A landscape with many peaks, sampled at points; each row gives a point and its height.
From any point a climber steps to the highest of the 2 points nearest to it. It stops when none of these is higher. Distance is the straight distance between rows; heights are no part of it.
teped: [ 10  -5  -4  -7 -11  -9  15  30   2  15 -10   1  10  17  -8  10   6  -9
 -20  -8  12   2  16   8  -1  -6  21  23  -5   7  27 -11   7  17 -11  13
 -31   0 -17   8  -1  -2 -15  11  21  15  18   0   5 -18  15   0  20  -5
  10  -8  19  -8]  height 335
Pupus: [ 24 -14   8 -20  44 -29 -14  13  -8  28  11  -7   2  -5   2  10  11  -1
   3 -16  -3  -5  -4  22  -1  10   3   7 -11 -10  -5  -6  10   7  26   2
   7   1 -34  16   6   0 -22 -26 -19  -6   4  15 -10   1   7  14  15 -12
   1 -11  16  -8]  height 776
Maku: [-11  -8  11  16   5   5   3 -22  24 -16   5  13  -7  -9  -2   9 -17  35
  26   0  -8   4 -14  -9   3  -8 -26  -8   0   3 -11   7  -7  -8  16  -1
  -8 -16  27   2   8   4  17  -7  -4 -11   1 -19  -2  -7 -10 -12   2  11
   5 -22  -7   0]  height 538
sufo: [ -8  22  -8   0  -8  23  -5  -9 -22  -9  -2 -13  -1   7   7 -17   9 -25
 -17  14  -2   3   3  -5  -3   8   2 -14  11  -1 -18   1   2 -14 -18 -10
  32  12  -3 -23 -13   0   9  -3  -6   0 -21   7   5  22  -5   4 -30 -10
  -8  33 -15   5]  height 321
lof: [  3   5  -2   4 -26  -4  11  15   1   0  10 -28   2 -28 -16  -6   4 -15
  -2 -12  12 -20  13 -11   2  -5   9  16   3 -13   9  -6  16  26  26  -4
 -16  13 -32   6   3  -9   0  26  -2  10  13  19  17  -1  12   6  -3  -6
   3   5   1  -1]  height 609
dipu: [ -9   1   2  13 -37  12  22  -6   2 -10 -14   4   6  -4   8  -8  -4  -4
  10  12  -5   4  -5 -17  -4  -2   6   5   9   9  16  17  -5   7 -19   6
 -28  -8  24  -2  -2  -3  10  14  23   5  -4 -20   5   6  -9 -18  -6   2
   8  -4   7  -1]  height 487
Zun: [ -1  24 -13  -3  -6   6  -2  17  -8  -6  -1 -25  -1  16 -13  -5  11 -27
 -39   0  18  -5  29   4   8   0  11   5   4  -5   3 -28  18   3  -5 -11
  11  16 -34 -16  -8  -9   0  21   0  15  11  31  21  -4  23  12 -11  -8
   1  31 -18   2]  height 427
Fegi: [  6  -1  11   3  -4  11  16 -15   6  -2  -9  -8   6  -4   1  16 -18 -10
   8  16  -9   7  11  14  -2   6 -13  18   6  -5   5   9  17 -14 -11   8
 -14  -6   3 -11  -2   0  23 -11  11  -1  14  -6  25  11   5 -20 -15 -14
  21 -15   9 -10]  height 390
pivut: [-18  15  -8  16 -30  10  -3 -15   3 -29  15 -16  -6 -27  -7 -36   7   1
   7   3  11 -18  -8 -29   3  -3  -7 -17   7  -4 -16  -4  -5  13  23 -22
  14  12  -5  -8  -3  -6  14  39 -14  -3 -17   9  -3  11  -6  14 -18  11
 -15  21 -23  16]  height 49
bised: [ 13 -11   2 -11  24  -8   5   3   8  12  -7   8   5  25   2  27  -8   8
  -8   1  -4  13   6  26   3   1  -2  14  -6   0   8  -6   8  -9 -15  17
 -11 -10  -2   3   2   3  -2 -14  12   3  16  -9   5  -9  12  -4  10  -5
  16 -20  17  -7]  height 472
bivek: [  3  -4  -9 -12  -1  -9  -1  21 -16  19 -13  17   8  32   9   2  14  -5
 -15  -4   1  11   0   4  -3   1  21   2  -6  14  20  -1 -13  -1 -36  14
  -7  -1   9   4  -7   2 -20  -4  22   7  -5 -10 -15  -8   1   4  18   4
  -3   4  12  -1]  height 189
vuzi: [  7  -3   7  -3   1  -7  -5   3  -3  10  14 -14   0 -32  -3  -6   3  -7
  11 -13   1 -15  -2  -3  -4   1  -2   6  -4 -13  -6   5   8  14  34  -5
   1   7 -22  11   3  -3  -4  -3 -19  -6   3  13   0   7  -1   8   0  -7
  -6  -1   3  -5]  height 153
Safa: [  0   7  -5  -9  29  -3 -13   6  12  -4   2  -2  -6  25 -13  14  -5   3
 -25   0  10   2  21  19  11  -3  -7  -6   0  -3  -8 -23   9 -15  -2  -7
  22   3 -13  -6   5   0  -3   1  -8   4  16  19  10 -17  13   3   5   3
   4   5 -17   2]  height 326
Gal: [ -2  -3  -3   2  -9   8  12  -3   6  -5 -13  10   3  20   1  15 -10   2
  -7  11  -1  12  10   6   4  -3   2   6   7   8  12   3   0 -12 -31  11
 -16 -10  17  -7  -1   1   6   6  21   8   9 -12  11  -6   3 -18  -1   1
  12  -8   4  -2]  height 664
mik: [ -5  17  -5  -2 -12  20   4  -4 -21  -4  -9  -7   3  12  10  -8   8 -27
 -16  14  -3   7   7  -2  -4   7   9  -5  10   2  -5   3   4 -14 -31  -3
  15   7   0 -21 -12   0   7  -4   6   5 -13   1   8  18  -2  -5 -23 -11
  -2  25  -6   1]  height 286
biz: [  5 -15  -6  -8   7 -13  -1  14  -4  17  -8  22   3  26   7   9   4  13
  -3  -8  -3  12  -9   6   1  -4  12   3  -9  11  18  -1 -15   4 -19  16
 -14  -7  16  13   0   6 -20  -8  18   2   0 -15 -16 -15   0   4  21   7
  -1 -12  16  -2]  height 241
lik: [  9   2  14  -1 -10  11  12 -13 -17   9 -16  -8  12 -18  17  -2  -1 -26
  13  15 -18   8  -6   4 -16  14  -4  15   1  -5   6  26  14  -6 -11   4
  -5  -4   8 -11 -10   1  16 -28   7  -6  -8 -11   9  31  -6 -12 -21 -25
   5  -2  20 -14]  height 329
kuge: [-13   6 -11   8 -25   2   0   5   2 -15   7  -1  -5 -11  -4 -27  11   4
   0  -3  13 -14  -7 -23   3  -7  11 -11   4   5   3  -5 -13  18   9 -10
  -1   8   2   3   4  -4  -5  34  -4   4  -9   4 -12  -6  -5   9   5  18
 -13  13 -12  12]  height 130
vused: [ -3   3   6  11 -23  17  23 -15   9 -11 -11  -9   4  -4  -3  10 -19 -10
   8  19  -6   7  14   3   2   2 -11  14  13  -1   8   9  14 -10 -17   6
 -20  -6  10 -14  -2   0  26   3  18   4  13  -8  27   8   5 -25 -18  -9
  22 -12   2  -5]  height 422
vadu: [-10  -1   8  15  -8  11   5 -18  19 -17   4   0  -5 -13  -6   3 -18  17
  19   6  -3  -2  -1  -9   4  -5 -22  -4   5   0  -9   6   1  -5  13  -4
  -6  -8  17  -3   7  -1  19   4  -2  -6   3  -7   8  -1  -7 -14  -7   7
   8 -13 -11  -1]  height 629
giv: [  1   9   9   3 -25  13  12 -13 -24   6 -13  -6  10 -23  24 -23  12 -31
  10  13 -15   2 -14 -15 -22  11  10   2   1  -2  -3  28   1   4 -10  -3
   3   2  13 -11 -16  -2  12 -19   6  -6 -26 -12  -3  34 -14  -4 -23 -19
  -9  17  14  -7]  height 307
lel: [ 10  -1  13   1  -7  12  17 -15  -6   5 -14 -10  10 -12   9   9 -11 -22
  12  17 -15   9   4  12 -10  12  -9  20   3  -6   7  20  18 -10 -13   7
 -13  -6   3 -12  -6   1  22 -21  12  -2   6 -10  21  22   1 -17 -19 -23
  17 -12  19 -13]  height 362
rimal: [  5  18  -7   0 -17   2   4  16 -10   3   5 -28   2  -6 -10  -7  14 -30
 -25  -5  13 -13  22  -1   2   1  12  14   1 -11   6 -18  21  11  11  -7
   2  17 -37  -8  -7 -10   0  18  -2  13  10  28  17   6  20  12 -11 -13
  -1  22  -5  -3]  height 501
bepu: [-11  13 -13  -4 -16  15   7   8  -7  -9 -17   3   3  30  -1   0   5 -14
 -26  12   8  12  16  -2   5   0  17  -5  11  12  12  -8  -3  -9 -44   2
   1   2   7 -15  -7   0   0  16  18  16  -1  -1   9  -5   5  -8  -6   3
   3  20 -10   6]  height 213
Lidu: [  2  12  -6 -11  25   4 -13   8   0  -2   1 -11  -3  26  -9   6   1 -14
 -31   3  11   2  27  19   9   3  -2  -3   2  -4  -4 -23  12 -15  -8 -10
  25   8 -24 -14  -3  -3   0  -1  -4   6  13  24  15  -7  16   3  -5  -7
   4  18 -18   1]  height 353
poki: [ -5   5  -6  -9  36  -7 -12   5  21  -5  -4   7  -8  38 -16  25 -12  17
 -26   1  12   8  21  23  12  -8  -8  -9  -2   3  -6 -27   3 -19 -11  -2
  19  -3  -3  -5   6   4  -5   2  -1   6  18  10   9 -29  16  -2  11  10
   7  -1 -19   7]  height 300
Paror: [  7 -16   8  -4  41 -20 -14  -9  12   3  14   8  -8  -8  -4  20  -5  32
  19 -12  -7   1 -15  11   5  -1 -17  -7  -9  -7 -21  -3   1  -3  34  -3
   9  -6  -7  16  15   5  -9 -24 -26 -15   1   0 -14 -10  -2   9  15   6
  -1 -20   0   0]  height 477
ladev: [ -1  -1   7   7  -8  -9  -2  -8  14  -9  21 -24  -4 -44 -19  -1  -7   7
  21 -18   7 -23   6 -10   3  -8 -17   3   4 -19 -14   0  15  18  51 -13
  -6   6 -28   9  11  -8   6  13 -23  -7  12  18  11  -5   3   6  -4   1
  -2  -5 -15   2]  height 73
niri: [-14  -3 -10   9  -7   0  -1   1  14 -13  -1  21  -8  15  -4  -4  -2  27
   1  -2   7   2  -8 -12   8 -14   5 -14   2  13   6  -7 -21   4  -5   0
  -8  -8  26   5   8   4 -10  20   7   2  -1 -12 -16 -21  -7   0  17  25
  -6  -5 -10  10]  height 14
lupan: [  7 -12  10  -2  40 -15 -21 -14   3   1  14   7  -9 -14   1   8  -4  24
  23  -5 -11  -2 -19  10   1   6 -20 -12 -10  -4 -24   5  -4 -10  32  -5
  21  -5  -2  10  10   4  -3 -28 -31 -19  -8   1 -16   4 -10   9   6   1
  -5 -13  -1   1]  height 439
Mozul: [ -9   4 -14   3 -14  -4  -3  13   4  -8   4   3  -7   3 -12 -12   6   6
 -10  -6  17 -10   1 -11   7 -10  11  -8   1   5   6 -14  -9  14   5  -7
  -1   8  -1   5   6  -2 -13  30  -4   7   0   9  -8 -19   1   7  14  17
  -9   9 -15   8]  height 180
folag: [  0   4  -3   6 -33   0  20  18   5  -3   0 -22   3 -14 -16  -2   0 -14
  -5  -5  14 -13  15  -9   3  -6  11  22   5  -5  18  -7  15  24  11   2
 -27   9 -22   4   3  -8   4  30  11  16  17  10  18  -7  13  -2   2  -4
  12   0   4  -3]  height 503
bor: [-16   8  -7  12 -27   6  -1  -6   4 -21  12  -5  -4 -23  -1 -36  12   3
  10  -1   9 -16 -12 -28   0  -5   3 -16   5   2  -7   0 -12  14  17 -16
   4   6   4   0  -1  -5   5  33 -10  -2 -16   0 -12   6  -9  10  -6  15
 -16  16 -14  14]  height 86
Lusag: [ -9  13  -3  14 -27   7  -2 -12   0 -19  17 -27  -5 -36  -9 -24   1  -6
  10  -2   8 -20  -1 -22   2  -1 -11  -7   5 -13 -16  -1   7  14  32 -19
  10  14 -16  -5  -2  -8  15  28 -19  -4  -8  18   5  12   0  12 -21   2
 -12  18 -20   9]  height 20
Mim: [  1   1  -2  -7  25   4 -15  -4  -7   0   0   7  -4  23   6   6  -3   0
 -10   8  -5   9   1  13   4   9  -7 -11   0   3  -9  -1  -5 -25 -19  -2
  26  -1   7  -9  -2   5   0 -16  -4  -2  -7   2  -2   4  -3  -2  -6  -2
  -1   6  -7   2]  height 447
Zore: [  7  -7  14   2   4   1   2 -10   5   4   3  -8   1 -23   1   5 -12   0
  20   2  -8  -3  -4   3  -4   5 -15  11  -2 -10  -4  12  11   1  19   1
  -6  -3  -2   3   3   1  13 -15  -7  -9   4  -1   9  11  -3  -7  -7 -10
   8 -14   9 -10]  height 250
Fugot: [  0  -1   6   2  -7   1 -10  -4  -8   2  12   0  -1 -29  10 -29  11  -3
  17  -6  -4 -11 -18 -16 -10   3   2 -12  -4  -2 -10  12 -14  10  22  -9
  11   4   3   6  -4  -1  -1  -2 -16 -12 -18  -1 -17  16 -16  12  -3   2
 -19   9   1   3]  height 532
koge: [ -9   0 -13  -7  20  -9 -12  11   6   1 -11  20  -6  42  -7  12  -3  15
 -21  -1  10  13   7  11  10  -8   5 -14  -1  13   7 -19 -16 -12 -28   4
  12  -4  18   0   1   9 -16   5  12   7   4  -3  -8 -29   5   2  19  18
  -2   3 -12  10]  height 80
zuk: [ 15 -13  17  -9  23 -12 -11  -3  -6  16   7  -7   2 -35   6   2   0   0
  25  -9 -10  -7 -18   6  -9   8  -8   7  -8 -14  -9  17   6  11  34   0
   1  -3 -14  14   5   2  -3 -29 -23 -14  -2   3  -7  16  -9   8   2 -12
  -2 -13  17  -8]  height 199
tosub: [  2  -7   1  -2 -18   1  10   8 -11  11 -10  11   9   4  13  -5   7  -7
   3   0  -8   4  -9  -6  -8   2  16   8  -2   9  17  16  -8   6 -20  11
 -18  -2  15   6  -5   0  -7  -3  17   2  -7 -15  -8   6  -6  -5   5  -2
  -1  -3  18  -6]  height 27
bil: [ -7   8 -15  -7   1  -1  -2  21   2  -3 -15   7  -2  36 -11   4   3  -4
 -32   2  17   7  17   6   7  -6  14  -4   2  12  15 -20  -6  -2 -30   2
   3   2   0  -5  -3   1 -14  18  13  15   7   7   2 -24  10   1  14  11
   2  14 -12   5]  height 146
Suro: [  3   3   1  -2  32  -2 -29 -11  -8  -4  15   3  -8  -4   4  -9   1   3
   7   3  -8  -3  -9   7   1  11 -16 -21  -5  -2 -28   0  -8 -21  16 -13
  41   7  -5  -5   2   4   0 -19 -30 -14 -17  12 -14  12 -13  11  -7  -1
 -12  10 -15   5]  height 435
sov: [ -5 -15   7   9  16  -4  -4 -16  16  -6   7  22  -6  -2   4   7  -8  39
  24  -6 -13   7 -23  -5   2  -7 -16 -10  -6   4  -7   9 -16  -4  14   4
  -7 -16  28  10   6   6   2 -15  -5 -14  -5 -22 -15  -7 -12  -3  10  13
  -2 -24   2   2]  height 448
Gomop: [  7   1  -5   0 -28  -1  23  28   3   7  -8 -12   8   2 -13   3   5 -18
 -15  -4  13  -5  22   2   1  -4  20  28   1   2  26 -10  14  20  -5   9
 -34   6 -24   4   0  -6  -3  22  20  19  20   4  17 -10  17  -3   9  -8
  15  -3  15  -8]  height 408
nobe: [-14   6   2  17 -20  20  10 -19  13 -25  -2   0  -4  -3  -4  -5 -14   9
  10  14  -2   1   1 -15   5  -5 -15  -7  13   4  -5   5  -3  -9  -4  -6
  -4  -7  22 -12   2  -2  21  15   5  -1  -3  -8  11   2  -8 -17 -14   7
   7  -2 -16   4]  height 541
bodub: [  6 -11   1  -7  28 -11 -17  -1  -7  11   7  13  -5   8   9   2   2  12
   7  -5  -8   3 -13  10   0   5  -4  -8  -8   2  -7   2 -10  -9   3   2
  15  -2   8   7   1   4 -11 -20  -9  -9  -9  -2 -17   1  -7   8  10   2
  -6  -7   5  -2]  height 552
kika: [  0  21  -9  -5  11   7 -11   8  -3  -7   5 -24  -3  15 -14  -2   5 -22
 -35   0  14  -5  30  12  10   2   0   1   4 -10  -6 -27  19  -7   3 -16
  24  15 -34 -17  -4  -7   2  11  -8   7  12  34  21  -2  21  10 -14  -9
   0  27 -21   3]  height 385
dinil: [  2  -3   9   4 -10   8   8  -7   0   1  -1  -5   1 -15   5  -1  -9  -7
  12   7  -8  -1  -2  -2  -4   4  -8   8   1  -4   1  13   6  -1   3   2
  -8  -1   6  -3  -2  -1  12  -7   2  -4   1  -4   8  12  -5 -10  -9  -8
   6  -6   5  -8]  height 280
volo: [-11  -2  -9   3  11  -2 -10  -1  12  -8   0  22 -10  26  -7   5  -5  25
  -6  -1   6   6  -2   0   9 -10  -1 -17  -1  12  -1 -13 -17  -9 -10  -1
   8  -5  23   2   6   6 -11   8   2   0  -1  -5 -13 -22  -2   1  15  22
  -5  -3 -14   9]  height 48
sefo: [  7  10   0  -1 -14  -1   1   8 -14   8  10 -29   2 -24  -3 -11  12 -30
  -8  -7   4 -16  11  -4  -4   4   6  12  -1 -15   0  -4  20  13  21  -6
   7  17 -35  -4  -7  -8   4   8 -10   4   3  26  12  16  10  11 -14 -15
  -4  18   0  -6]  height 584
suru: [ -4   5 -12  -7 -10   1   1  14 -19   9 -15  18   7  30  12  -7  18 -11
 -16   3   1  11  -2  -4  -3   3  24  -6   2  16  15   3 -17  -5 -43   6
   1   0  15  -3  -9   1 -15   1  20   9 -14 -10 -14  -2  -4   2   8   6
  -8  15   2   4]  height 152
Vume: [-12   5   2  16 -25  19  19 -19  13 -23 -10  -2   0   1  -3   7 -20   3
   8  19  -3   7   8  -8   5  -4 -14   0  15   5   2   7   4 -12 -18   1
 -14 -10  23 -14   2  -1  24  13  17   4   5 -11  20   1  -4 -26 -17   2
  16  -7 -10   2]  height 473
nukuf: [  1   0  -7  -3   1  -4  -6  11   2   2   4   0  -5   5  -8   0   2   0
 -11  -5   8  -7   6   2   5  -6   5  -2  -1   0   2 -12   1   5   6  -2
   4   6  -8   4   4  -1 -10  12  -3   4   6  13  -2 -13   3   4  11   7
  -3   3  -7  -1]  height 227
Soga: [  4   5   4   0 -12  12  10  -2  -9   4  -5 -10   5  -5   6  -1  -1 -23
  -1   9  -6   1   6   2  -7   6   1  13   4  -4   5   7  12  -4 -10   3
  -4   3  -4  -9  -7  -2  11  -5   6   3   1   1  13  16   3  -8 -13 -15
   7   5   8  -9]  height 318
rad: [ -1 -10   0   0  32 -13  -3  -8  26  -2   3  16  -9  23 -10  36 -16  42
  -1  -6   1  10  -1  15  10 -11 -15  -3  -6  -1 -11 -18   2  -8   8   5
   1 -10   6  12  16   8  -3  -9  -3  -3  14  -6  -3 -30   9  -4  19  17
   6 -24  -4   2]  height 585
bupas: [  3  -3   1  -3  26  -2 -16  -7   1  -1   7   7  -6   7   2   7  -6  11
   2   3  -5   2  -5  10   4   4 -12 -10  -4  -1 -13  -1  -3 -17   4  -3
  21  -1   5  -1   3   3   0 -16 -13  -7  -4   4  -7   2  -5   1   0   2
  -2  -2  -6   0]  height 492
medos: [ -8  -4  -4   2  24  -4  -4  -8  23  -8  -3  19  -8  32  -9  30 -17  36
  -7   1   2  13   4  13  12 -10 -12  -8  -2   6  -6 -14  -5 -16 -11   6
   5 -12  20   2  10   8   0  -3   4   1  12  -9  -1 -27   7  -8  13  17
   7 -17  -9   5]  height 521
gime: [ -3   2   0   2 -34   5  16   6 -18   8 -14  13  11   0  21 -19  20 -16
   2   4  -7   3 -14 -21 -14   4  26   2   0  11  17  21 -14  10 -27   6
 -18   0  21   2 -10  -4  -7   2  23   4 -20 -21 -14  16 -11  -3   0   0
  -7  10  18  -1]  height 70
Gevev: [ 14 -13   2 -15  50 -21 -22   2 -12  19   4  11  -2  17  10  12   5  12
   5  -3 -11   6 -16  24   2  13  -6  -7 -13   0  -9  -2  -7 -13  -1   6
  21  -4  -1   9   1   5 -14 -34 -12  -9 -10   1 -21   1  -3  12  13  -4
  -2  -7  11  -1]  height 624
bopes: [ -1  -8  -2   4 -15   3  14   2   5   1 -14  17   5  19   4  12  -6   9
  -1   3  -3  12  -1  -2   3  -6   7   7   2  11  19   7  -7   0 -28  16
 -28 -11  22   4   1   2  -3   6  25   7   7 -20   1 -10  -1 -13   7   5
   9 -15  12  -2]  height 810
Vero: [  4 -11   6  -1  32 -12  -4  -8  19   0   9   8  -7   5  -7  28 -13  31
   9  -5  -3   3  -4  13   6  -6 -17   0  -5  -5 -14  -9   7  -6  20   2
   3  -7  -3  10  14   5  -2 -14 -13  -7  11  -1  -2 -17   4  -1  12   7
   7 -23  -2  -3]  height 528
Sef: [  0   6  11   5 -26   9   8  -8 -15   6  -4  -9   7 -36  19 -28  11 -22
  17   5  -9  -6 -16 -20 -19   9   6   1  -3  -5  -3  25  -2  13   9  -5
  -1   3   8  -2 -11  -4  11  -9   1  -6 -20  -8  -6  31 -14   2 -18 -13
 -13  13  11  -4]  height 371
bezuz: [ -9   4   7  18 -33  18  23 -19   6 -18 -13  -2   4  -8   6  -6 -13  -3
  16  19  -9   7  -2 -16  -3   0  -8   1  13   5   7  19  -2  -3 -17   2
 -21 -12  28 -12  -3  -3  22   8  21   2  -3 -19  14  10  -9 -26 -18  -2
  11  -8  -1   0]  height 413
Sunet: [ 11 -13  -1 -10  34 -16   4   5  17  10  -5  12   2  32  -4  35 -10  24
 -12  -3   0  14   4  26   5  -3  -3  11  -9   1   5 -17   5  -6  -7  17
  -8 -11  -2  10   8   5  -9 -11  11   3  19  -8   0 -24  14   0  20   4
  13 -25  13  -4]  height 499
Git: [ 10 -14  16  -4  23 -10  -4  -8   7   6   8  -4  -1 -25  -1  14 -10  12
  24  -4  -7  -3 -10   9  -2   4 -17   8  -5 -13 -10   8  10   4  31   1
  -3  -4  -9  10  10   1   4 -23 -19 -12   5   0   1   5  -3   0   2  -6
   7 -21  11  -9]  height 225
fubod: [  9   9   5  -2 -24  -2   7  12 -22  18   6 -29   7 -35   4 -15  17 -36
  -3 -10   2 -17   4 -11 -12   5  17  19  -5 -16   5   6  18  22  18  -1
  -3  17 -33   1 -12  -8   3   1  -4   7  -4  17   7  25   6  13 -13 -19
  -6  18  14  -7]  height 686
tisuz: [  1  -3   2   1  -4  -7  -9   0   1   0  18  -9  -4 -31  -5 -14   5   3
  14 -14   4 -18  -5 -11  -2  -4  -2  -5  -2  -8 -10   3  -1  14  35 -10
   5   6 -15  10   5  -3  -5   9 -22  -7  -2  12  -6   2  -4  10   2   4
 -14   3  -6   3]  height 128
tode: [  3   3  -2  -2 -11   4   3   9  -6   5   1  -8   2  -4   0  -4   5 -15
  -6  -1   1  -6   7  -1  -1   1   7   9  -1  -1   6  -2   6   5   1   1
  -2   8 -10  -1  -2  -2   0   6   1   5   2   8   4   5   3   1  -1  -5
   0   8   2  -6]  height 274
renud: [ 19 -15   4 -17  49 -29 -21   8 -10  23  10   4  -3   4   4  10   9  10
   6 -13  -5   0 -14  22   1   9  -2  -4 -12  -5 -10  -7  -1  -2  19   2
  16   0 -19  17   6   4 -22 -29 -19  -9  -4  10 -20  -4   0  18  20  -4
  -5 -10  12  -2]  height 698
pup: [ 15  -6  10  -9  20 -12 -16   1 -10  15  13 -13   0 -29   2  -3   6  -9
  11 -10  -5 -11  -7   7  -5   8  -5   3  -7 -13 -12   6   9   6  33  -5
  14   6 -26   9   2  -1  -6 -19 -27  -9  -2  16  -4  15  -3  11  -1 -12
  -6  -1   7  -6]  height 175
bemi: [  7  -1   9   3 -22  -5  12  10   5   6  10 -29   4 -41 -14  -2  -4 -12
  13 -15   7 -19   9  -8  -3  -3   1  22   5 -18   6   4  19  28  35  -1
 -23   8 -30  10   5  -6   4  10  -4   4  17  13  18   2   9   2  -3 -11
   7  -7   9  -5]  height 721
vire: [ -2 -19   1   3  23 -11  -9  -7   9   4   7  27  -8   7   6   8  -3  38
  18 -12 -10   9 -25  -1   3  -6  -7 -11 -10   6  -3   3 -21   0   9   7
  -3 -13  23  17   8   8 -12 -18  -2 -11  -6 -22 -25 -13  -8   6  19  13
  -7 -22   7   4]  height 375
pibi: [  4  -7  -8  -5  -8  -7   9  24   3  11 -11  12   5  23  -5  10   3   3
 -16  -6   9   6   7   4   2  -8  17  12  -4  10  23 -10  -4  10 -17  14
 -23  -3   0   9   1   2 -17  11  21  12  13  -5  -3 -21   9   0  21   5
   5  -9  11  -4]  height 357
Netud: [ 12 -10   6  -6  12  -4  16   1  16   9  -7   2   7  16  -2  29 -14   6
  -5   3  -2  10  14  24   3  -2  -3  24  -2  -2  13  -5  15  -6 -10  18
 -23 -10  -6   2   4   1   7  -8  17   4  25  -9  18  -9  14 -10   6  -8
  23 -27  19 -11]  height 518
rago: [ -8   3 -15  -5  12 -12  -6  19  12  -1 -11  15  -8  36 -16  11  -4  13
 -26  -5  19   5  12   8  10 -14   8  -9  -2  11  10 -28 -10   1 -17   2
   3  -1   5   4   4   5 -20  17   8   9  11   5  -5 -37  11   4  26  19
   1   2 -14   8]  height 110
Gosi: [ -6   0  -1   7 -13  -9  -5  -2  11 -11  23 -16  -6 -41 -16 -14   3  11
  18 -22  12 -26  -2 -19   3 -11  -7  -7   3  -9 -11  -3   2  23  47 -16
  -4   5 -22  12   9  -6  -4  25 -25  -6   3  16  -4  -9  -2  13   4  11
 -14   2 -15  10]  height 97
sala: [ -1   1  -3  -5   9   7  -4  -5 -11   0  -9  13   2  24  11   6  -1  -3
  -8  10  -7  14  -1   7   0   8   1  -9   3   8   0   7  -9 -22 -34   5
  12  -5  19 -11  -7   4  -1 -13   9   0  -8  -8  -2   6  -4  -8  -7  -2
   0   4  -1   2]  height 404
folof: [ -6  -9   4  12 -26   6  18  -2   7  -4 -11  14   5  -2   7  -2  -6   9
  14   3  -6   6 -11 -13  -1  -6   4   5   4  10  17  18 -11   9 -14  10
 -33 -13  28   7   1   0   3   8  23   2   0 -24  -1  -3  -8 -15   4   5
   7 -15  13  -1]  height 607
mikug: [ -9  14  -4   2   5  20 -14 -13  -8 -16   6  -7  -5   6  -1 -10  -3 -10
 -10  12  -1   1   4  -3   3   5 -11 -18   7  -1 -23  -3  -2 -19  -5 -14
  34   9   1 -18  -5   2  12  -1 -13  -4 -14  11   4  14  -8   1 -25  -3
  -7  21 -23   7]  height 361
Fub: [  8  -6   8  -5  35 -10 -26 -11  -9   4  14   3  -6 -17   8  -7   3   5
  17  -1 -11  -4 -19   8  -3  13 -15 -15 -10  -3 -25   8  -7 -12  25  -9
  32   3  -5   4   2   3  -3 -27 -32 -18 -17   7 -17  16 -14  12  -1  -5
 -12   0  -3   1]  height 401
Gaf: [-10  20 -14  -2 -25  22  12   2 -18  -9 -16  -9   5  20   4  -6  10 -27
 -24  15   4   9  14  -5  -1   0  18  -3  14   6   5  -1   5  -7 -41   0
   4   8  -1 -21 -12  -2   5  11  15  14  -9   0  13  11   3  -7 -19  -6
   1  28  -8   4]  height 251
sisa: [  6 -12  -5  -7  11 -13   8  15  14  10  -9  16   3  30  -7  25  -8  18
 -14  -6   7  13   7  14   5 -10   6  11  -7   6  16 -16  -1   4 -13  17
 -21  -8   2  11   5   5 -15   2  18   8  19  -9  -2 -29  12   0  24   7
   9 -20  12  -3]  height 432
tabof: [ -4   3  -5   0 -21   5   7   4 -20   3 -15  21   9  18  19 -13  17  -9
  -6   6  -8  11 -10 -12  -9   4  23  -8   4  15  14  15 -21  -3 -40   6
  -6  -3  28  -4  -9  -2  -9   1  22   4 -21 -20 -15   8 -11  -4   1   3
  -8  11   9   4]  height 114
Timi: [  0 -16  -4  -2  13 -11  -6   2   1   9   0  26  -2  17   8   5   1  26
   8 -10  -7  10 -20   0   2  -5   4  -7  -9  11   7   3 -22   3  -7  10
  -8 -10  25  15   3   7 -18 -12   7  -5  -5 -19 -24 -14  -7   5  20  13
  -5 -15  10   3]  height 306
nog: [-11   8 -13  -7   4   5   0  12   2  -6 -20  11   1  44  -7  12  -3  -1
 -31   8  13  16  20  11   8  -4  11  -7   5  15  13 -15  -8 -14 -47   4
   3  -4  10 -11  -5   4  -7  13  17  16   8  -2   8 -19  10  -7   6   9
   4  12 -14   9]  height 174
Setef: [-13   3  -1   5 -14   2 -10  -5  -4  -7  13  13  -1 -23  11 -47  23   4
  17  -6  -1 -12 -27 -26 -11   0  10 -25  -1   7  -9   6 -30  10  16 -16
  10   3  13   5  -6  -1  -4  14 -12 -10 -24 -11 -32  14 -18  15   2  15
 -26  15  -4  17]  height 523
Rab: [ -6   9   0   4  21  11 -23 -20  -1 -18  13  -1  -8   1   0  -7  -7   5
   1  10  -5   0  -1   1   4   9 -22 -23   2   0 -30   0  -6 -25   8 -17
  42   6   4 -14   1   5  12 -11 -24 -13 -15   9  -4  12 -13   3 -19   0
  -8  12 -24   7]  height 399
ropot: [  6   3   7  -3 -13   9   8  -5 -23  12 -12  -1  10  -9  21  -9   8 -27
   4   9 -15   7  -9  -3 -17  12   7   8  -2  -1   5  24   4  -3 -17   4
   0   1   8  -8 -12   0   6 -22   8  -3 -16 -10  -2  28  -8  -6 -15 -17
  -3   9  17 -10]  height 289
Mugil: [-10  -1   3   7  -7   0 -13  -9   2 -10  20   6  -3 -36   5 -39  14   9
  24 -11  -2 -15 -24 -24  -9  -2  -1 -23  -3   2 -16   9 -22  10  33 -15
  10   0   5   7  -4   0   0  10 -22 -16 -19  -5 -24  13 -18  15   0  12
 -25   9  -8  14]  height 677
nepil: [  1   2   8   2 -16   5   0  -3 -12   6   6 -11   2 -36  11 -22   8 -16
  14  -1  -6 -11 -11 -15 -12   5   2   0  -4  -8  -6  16   0  13  18  -5
   4   7  -3   2  -7  -2   6  -4 -10  -6 -14   2  -6  22 -11   7 -12  -8
 -13  10   6  -2]  height 441
lef: [ 12   1   9  -2 -18  -6   7  13  -7  15   9 -30   6 -43  -5  -7   5 -25
   8 -15   2 -19   8  -6  -8   4   7  22   0 -20   5   7  19  27  33  -1
 -13  11 -34   8  -3  -6   2   1  -7   4   9  16  14  15   8   7  -7 -18
   1   2  15  -7]  height 841
Gov: [  3  -5   1   1   4   4  15  -7  16  -2 -12   9   5  23  -3  29 -18  11
  -6  10  -2  15  13  17   6  -4  -6  13   4   3  12  -1   6 -15 -25  18
 -20 -13  11  -4   3   2  10  -2  21   6  20 -14  18 -11  10 -19   1   0
  20 -20  10  -5]  height 582

Where does a climber stop that starts at each point below?
tosub: vadu
volo: Suro
Gosi: Soga
Gaf: Suro
pivut: Soga
lik: vadu
gime: vadu
Safa: lef
teped: lef
ladev: Soga
Lusag: Soga
Mim: Pupus

Call two points neighbours if one is among the 2 nearest of the other. Go from one point of each pair to the other, from neighbour to neighbour, staying as high as possible. Name the lowest point that can't be avoided.
bopes / lef: teped
Suro / Mugil: ropot
rad / lef: poki
bopes / Sunet: bised
vadu / bopes: bezuz
Soga / Pupus: pup
Suro / rad: Fub
